Points on a hilly landscape, in no order, each with its height.
A ball rolls from a point to the lowest of its 2 nearest points, and stops where none of them is lower. Distance is the straight distance between rows; heights are no part of it.
leda: [ 89  51 138 170 136 151 143 110 110 119 146  99 179 161 137 120 149 115
 134 145  83 112 126 178  96 136]  height 1.11
Teral: [107 148 169 126  90 154 150 129 146 131  55  87 116 178 130 111 182 108
 161  85 117 103 150 163 107 130]  height 2.78
Puna: [184 171  97 129 176 126  71 131 126 148 162 159 134 109 108 154 113 105
  86 140 125 163 135 147 166 136]  height 7.11
tovaf: [128 109 118 131 120 121 197 122 143  85 122 170 138  91 150 106 183 161
 118 117 145 104 124 107  57 144]  height 3.87
bel: [142  59  97 183 120  94 106 132 148 111 186 170 190 107  98 122 143 116
  70 180 101 125 109 172  97 132]  height 4.97
kag: [111 142 180 140  97 170 123 135 141 133  83  68  98 186 105 128 164 115
 184 105 132 133 143 159 126 137]  height 3.41
rorav: [ 77  94 102 125 161 134 168  94 118  97 132 163 185 128 121 142 141 158
  99 143  88 149 139 164 125 140]  height 5.80
fogu: [ 98 164 163 103 114 134 160 146 123 140 109  88 180 175  46 148 148 106
 139 123 118 161 122 216 201 113]  height 3.86
dur: [155 177 146 101 118 111 106 161 157 128  97 129 119 151 101 149 140 107
 119  94 157 162 125 144 170 105]  height 2.81
rabob: [149 181 107 108 116 110 105 154 149 104 127 143 103 116 126 140 135 124
 126  88 176 163 126 117 134 112]  height 2.10
Nat: [114 169 116  98 114 121 142  87 110  89  73 159 104  85 151 147 143 152
  58 120 146 172 147 120 120 138]  height 6.17
pepib: [136  71 117 147 158 113 120 105 128 168 162 146 145 113 203  97  96 142
 117 116 138  43 134 124  85 147]  height 8.15
bak: [170 106 169 155  99 196  92 122 119  96 141  98  97 161 115 144 109 119
 191 133 146 129 148 117 185 107]  height 3.31
Tuf: [131 106 148 162  99 173  70 132 106 135 171  53 162 181 130 137 130  77
 125 128 112 139 130 173 136 136]  height 2.54
tisil: [121 151 118 118 153 123 152 116 105 168  69 111  90 119 141 122 126 152
 149 113  91 117 131 112 122 107]  height 7.47
kised: [ 91 129 129 127 148 150 170 122 135 108  90 123 169 134 122 126 207 139
 133  92  88 120 116 155  85 161]  height 2.23
kuf: [108 205 202  59 112 134 187 137 149 149  49 127  80 162  52 145 128 118
 141 145 161 139 145 120 207 130]  height 6.24
zeluz: [114 199  95  73 135  85 141 133 105 150 134 130 113 108 156 124  87 148
 168 108 137 108 112  51 141 113]  height 1.67
nizef: [130 102  82 143 112 136 122 130 162 104 141 158 159  75 136 112 157 142
  65 123 127 136 132 140 100 137]  height 3.82
Nimon: [112 185 121  81 113  82 178  79 112  90  69 170  88  99 149 141 149 151
  79 105 148 165 150 124 127 135]  height 6.41
mab: [147 167  89 113 127 119 115 148 149 130 159 144 124 112 143 136 123 122
 129  89 183 150 129 106 107 128]  height 1.50
Ruro: [112 193 114  75 109  97 150 133  98 145 132 118 106 138 153 116  98 128
 211 115 127  91 115  47 127 116]  height 1.00
Nevi: [108 105  93 111 181  90 165  69 115 124 138 169 163 108 134 149 157 150
  73 125 100 149 116 161 119 140]  height 5.43
fomi: [155  84 112 181 139 132  64 140 116 119 183 164 175 114 100 124 127 100
  84 184  99 138 129 187 140 132]  height 5.68
pes: [135  99 118 143 177 113  79 109 124 178 168 134 169 159 130 120 107 108
 122 130  92 115 122 179 132 136]  height 3.21
Gope: [171 162  75 121 157 100  82 103 128 163 181 170 124 101 134 139  93 117
  81 150 138 137 146 133 155 127]  height 7.54
kura: [176  82 120 176 134 114  62 147 134 138 203 165 106  90 144 110  58 124
 116 191 157 100 117  92 128 130]  height 5.39
Rizev: [180 126 137 104 107 132 104 143 133 182 177  75 135 194 118 152 101  71
 135 108 121 125 123 164 163 103]  height 4.07
Tolu: [148 108 138 154 178 154  67 137 112 143 162 118 111 123 125 132  87 132
 137 156 124 137 128 118 161 132]  height 4.59
kopu: [ 69 172 154 108 122 160 163 112 141 127  55 130 106 142  85 134 160 153
 136 123 122 147 164 159 160 143]  height 6.65
seru: [133  58 147 158 104 170 121 151 146 102 152 124  96 122 144 128  74 142
 157 170 130 111 133  72 127 122]  height 2.32
tudi: [ 94  95 127 131 142 166 189 124 136 108  85 153 131  95 131 110 149 172
 114 142  92 112 161 116 110 140]  height 3.18
gir: [106  38 156 169 143 140 143 146 158 146 129 126 160 115 116 114 113 153
  95 182  88 112 109 134 101 147]  height 2.30
Guv: [128  68 142 155 143 107 127 160 137 132 152 131 114  79 135 106  66 154
 107 185 135 122 102  67  96 133]  height 2.56
kidu: [139  71 133 153 119 142 119 158 135 110 147 142  93  87 132 117  67 144
 133 182 131 121 126  61 136 115]  height 1.85
ripa: [109 143 142 121 138 139 133 132 107 155 141  88 196 172  73 140 121 103
 139 132 107 157 130 208 189 105]  height 4.41
pufuf: [160 137 179 141  82 158  95 136 124 130 106  57  76 186 129 142 134  94
 162 107 141 149 141 137 146 113]  height 4.00
zevub: [137 142  87 144 141 113 111 144 138 116 177 131 118  92 160 119 130 138
 126 106 183 131 116 103  77 147]  height 2.15
Depi: [123  99 148 140 166 188 101 140 113  98 154 137 141 118 110 145 105 146
 131 169 121 160 147 130 182 135]  height 5.07
lub: [ 84  89 143 155 123 177 136 120 118 140 127  76 160 162 126 114 140 125
 148 138  90 115 136 174 111 129]  height 1.70
kita: [174 122 102 155 126 109  72 134 118 129 193 159  97  82 143 124  64 140
 131 163 170 119 130  82 159 113]  height 4.79
Zusis: [123  56 125 143 128 125 190 123 149  86 131 156 178 109 148 108 186 145
 104 131 100  97 123 129  64 147]  height 4.30
vovin: [137 172 177 102 111 166 166 120 130 159  84  97  74 172  76 143 106 128
 204 131 138 122 137 104 197 112]  height 5.67
vabef: [113 140 108 106 153 136 140 116 128  99 115 155 127 104 129 155 132 146
  86 122 140 183 143 134 132 143]  height 5.79
Ganag: [133 124 125 119 110 107 161 117 146 126 109 123 140 169 134 135 194 113
 140  63 124 136 119 175  89 112]  height 1.12
domo: [124  63 100 146 155 113 182  92 115 115 130 159 198 118 147 122 191 152
 111 113  81  87 112 162  93 136]  height 4.68
nefek: [ 83 102 139 136 111 193 167 133 148 107  88 133 125 122 128 105 145 152
 154 139 104 104 164 126 105 146]  height 2.84
nimom: [103 176 126  98 101 125 136 130  78 116 126 117  82 137 143 117  85 144
 230 143 130 110 114  48 144 111]  height 1.68
dovaf: [161 126 160  75 108 142 145 146 141 177 131  67 118 200  97 146  89  79
 155 116 122 111 118 126 166 103]  height 4.87
kobu: [ 99 222 196  63  87 119 161 161 150 132  41 122  71 156  69 131 114 109
 163 139 168 126 118  81 202 132]  height 6.09
Nazev: [121 185 182 122 112 127 114 153 117  96  73 121  65 149 101 141 134 130
 198 131 162 159 133 104 174 110]  height 6.15
gogu: [121 117  91 126 190 123 115 104 128 151 148 166 126  79 154 129 100 158
  83 147 122 128 138 113 121 151]  height 3.45
pati: [132 151 124 114 116 111 109 147 142 106 107 131 154 160  94 146 162 107
 102  98 136 177 127 187 161 111]  height 3.50
dut: [153 145 178 110 106 160 146 124 128 166 112  73  86 191  89 146 101 112
 192 128 125 115 135 121 184 107]  height 5.38
Mebem: [151 107 120 153 101 114  98 131 130  99 154 132 151 152 107 140 173  99
 119 113 129 177 118 191 123 106]  height 4.24
boz: [118 205 142  94  94  87 115 153 112  96  91 137  70 126 122 127 121 132
 169 112 168 150 124  80 166 103]  height 6.39
Rul: [167  81 116 178 157  89  57 137 142 150 192 165 124  91 131 102  77 118
  91 197 138  95 125 112 107 137]  height 5.09
vilar: [ 72 173 164 100 127 139 159 132 141 132  88 105 172 173  63 147 176 112
 123 102 114 161 116 192 161 134]  height 3.40
bos: [139 152 144 137 103 157 110 122  92 123 124  91  69 137 119 127  86 137
 213 130 126 116 110  61 173 115]  height 2.33
dip: [131  46 144 161 147 111 138 151 172 150 136 141 156  99 133 109 100 148
  79 190 105 109 101 100  89 134]  height 1.57
fik: [150  73 134 176 109 148  76 123 115 134 184  69 140 163 168 124 126  82
 106 136 117 129 130 164  93 147]  height 1.65
fekef: [114 159  95 117  85 112 146 138 132  89 112 164  98  78 155 110 138 156
 136 117 169 118 137  78  96 114]  height 3.60
Kisok: [114 222 140  47 108  75 148 154 109 125  74 115  83 117 110 129 110 132
 143 120 151 145 111  61 163 112]  height 6.60
rame: [126 193  82  71 145 107 135 117 113 151 136 132 117  94 164 133  82 153
 121 113 137 116 122  61 159 126]  height 2.21
disof: [ 77 150 122 113 139 132 160 117 136 113  84 117 187 152  97 137 190 130
 111  91  99 147 128 177 139 142]  height 2.90
til: [128  80  72 162 108  99 126 112 146 105 159 177 192  87 103 122 165 126
  52 147 105 141 106 170 103 139]  height 4.42
Bepum: [142 146  92 139  99 110  98 137 107 103 160 153  87  75 146 119  89 155
 151 147 166 136 124  62 148  97]  height 4.26
Bezot: [109 128 120 133 176 125 106 124 113 178 146 117 188 161  94 140 114 107
 119 134  86 143 132 196 175 121]  height 4.04
vure: [ 77  83 158 152 108 205 147 118 127 141 115  90 124 151 123 115 122 144
 168 152  96  90 150 137 116 145]  height 2.31
Peko: [128  94  92 130 182  84 164  90 131 146 154 171 170 123 143 127 160 147
 105 105 110 113 124 171 102 146]  height 5.08
Zel: [151 170 130 101 111 109 108 159 134 170 111  77  95 139 140 129 111 104
 155  82 133 114  98  84 121 115]  height 3.85
Kek: [162 109 134 163 120 140  69 131 125 137 175  91 103 146 168 133 105  97
 126 109 137 123 123 117  97 140]  height 2.55
tisup: [ 87  54 116 163 139 107 137 106 105 112 175 127 201 159 130 123 131 115
 128 141  82 118 111 186 102 142]  height 1.69
vun: [141  87 116 146 144 130 124 118 121 161 143 120 119 125 189 110 110 142
 147 106 118  74 128 119  80 131]  height 7.94
bep: [148 122 135 136 107 150  86 124 125 163 165  74 154 179 131 139 116  68
 140 114 109 140 134 172 149 112]  height 3.28
Gefed: [168 152 133 123 124 132  89 156 128 139 150  73  99 153 148 137 110  97
 152  93 153 136 110  99 115 126]  height 3.29
Gurur: [117 184 134 101 139 120 183 121 111 158  44 120 100 110 129 114 159 151
 140 107 101 113 137 111 122 117]  height 7.28
tupar: [131  66 100 149 173  92 131 102 143 143 165 180 196  83 147 100 148 152
  48 146 110  79 115 139  94 169]  height 8.57
voze: [108 194 134  87 143 141 187 101 108 130  28 135 119  99 145 126 176 166
 108  99 108 128 149 112 125 143]  height 7.09
Lop: [141  89  97 161 113 122 148 120 146 111 172 136 149 124 152 124 166 123
 124 103 149 112 121 151  60 130]  height 3.73
kozi: [131 120 140 125 111 128 173 115 120 144  89  91 134 184 145 123 189 108
 152  82 105 113 127 179  86 120]  height 1.88
goz: [125 157  84 105 177 122 119 112 119 162 138 145 117  86 155 142  97 153
 112 121 129 129 129  94 135 142]  height 2.87
moma: [112 111 120 129 162 162 111 125 126  93 147 148 137 109 115 150 115 142
  93 150 119 173 150 148 154 140]  height 5.41
dore: [110 211 194  91  97 132 146 148 122 131  67 109  53 163  72 130 110 113
 215 146 165 125 126  82 188 121]  height 5.93
Tuko: [130 119 117 133 138 129 155 118 105 163 103 104 105 138 165 119 126 147
 168 107 101  93 142 110  97 101]  height 7.69
bolit: [124  50 166 147  84 158 151 152 152  96 155 104 102 135 155 117  92 119
 139 169 139 111 136  85  81 133]  height 2.77
rin: [135  88 109 160 157  91 101 107 110 146 189 134 185 164 138 134 134  94
 111 124  95 120 108 200 109 131]  height 2.47
tesiz: [155 191 110 105 110  79 123 153 122 163  99 101  97 105 138 122 127 121
 142  92 152 121  90  94 119  94]  height 4.32
soneg: [140  95  96 159 164 106  86 123 137 149 162 180 132  58 145 108  82 148
  54 182 125 107 127 101 117 162]  height 4.25
gufu: [ 79 182 149  95 133 153 183  85 126 119  38 140 125 133 101 135 174 151
  95 119 109 159 158 148 144 152]  height 6.85
zibad: [128 156 102 132 103  86 139 141 132 104 102 146  98 103 154 104 168 138
 149  90 168 122 119 104  72 111]  height 3.25
favi: [162 139 148 144  99 177  92 132 114  79 130 123  76 131 111 134  97 137
 197 142 140 131 129  64 197 101]  height 2.83
Mil: [128  94 104 151 130 141 120 149 170 107 157 152 153  71 140 112 130 144
  77 144 140 129 118 100  81 154]  height 3.33
pud: [109 185 172  71 128 141 171 137 160 139  60 125 108 165  76 150 145 119
 134 112 135 149 143 146 176 128]  height 6.42
kipam: [123 174 122 111 108  89 128 142 161 110  86 139 106 128 131 132 174 126
 122  62 179 141 111 129 108 133]  height 2.73
sazo: [125  49 126 144 100 149 143 132 151 102 162 117 144 134 166 125 125 117
 125 133 131 102 132 125  67 149]  height 3.26
fek: [120  42 121 152 158 110 118 106 148 146 173 154 196 118 178  94 132 134
  94 126 116  64 120 148  83 160]  height 8.37
viv: [119 228 126  54 110  51 185  99 105 105  52 157 100 103 150 141 154 147
  91 100 173 140 134 103 118 130]  height 6.61
Mesel: [184 142 136 148 159 141  52 141 111 145 159 140 145 137  94 151 130  93
 110 145 112 164 131 172 175 106]  height 6.63
zaka: [166 101 189 160 108 180  96 145 105 101 137  97  93 164 117 145 134 109
 175 137 147 151 145 145 151  99]  height 3.67
nagu: [115 225 125  42 114  66 184 125 115 127  67 140  95 122 127 133 128 137
 124 105 151 145 123  81 136 110]  height 6.78
Vuza: [139 105 146 153 182 146  56 114 111 178 169 106 144 167 131 130  84 110
 143 146 102 110 121 159 165 138]  height 3.93
Zup: [106 107 114 118 130 135 181 120 134  94 102 169 127  77 153 118 147 161
 100 137 119 116 144 100  89 133]  height 3.49
vum: [172 110 131 170 164 132  62 134 102 125 190 136 166 141  94 136 134  92
 118 166 118 157 124 191 142 118]  height 6.20
Pov: [141 102  91 164 134 123 116 146 150 128 182 155 141  74 156 113 110 135
  97 139 168 110 117  97  68 150]  height 2.80
zalus: [147  92 101 167 111 123  96 132 136  97 186 136 170 128 124 132 152  97
 103 119 142 154 125 177  89 124]  height 4.31
tusev: [111 148  95 126  86 113 134 145 116  79 123 155  92  68 154 118  97 164
 132 145 160 139 139  63 123 112]  height 3.88

Where does a ball stop that starts at each point below?
vovin -> fik
Bezot -> leda
zalus -> kidu
domo -> leda
Rul -> Ruro
pufuf -> Ganag
Nat -> leda
Mesel -> mab
Bepum -> mab
bak -> Ruro
nizef -> mab

Call two points neighbours if one is among the 2 nearest of the other. Go from one point of each pair to the other, from neighbour to neighbour, staying as low as possible. Name the highest point that can't be avoided.
dip / mab -> zalus
Ruro / Ganag -> pufuf
kidu / dip -> Guv
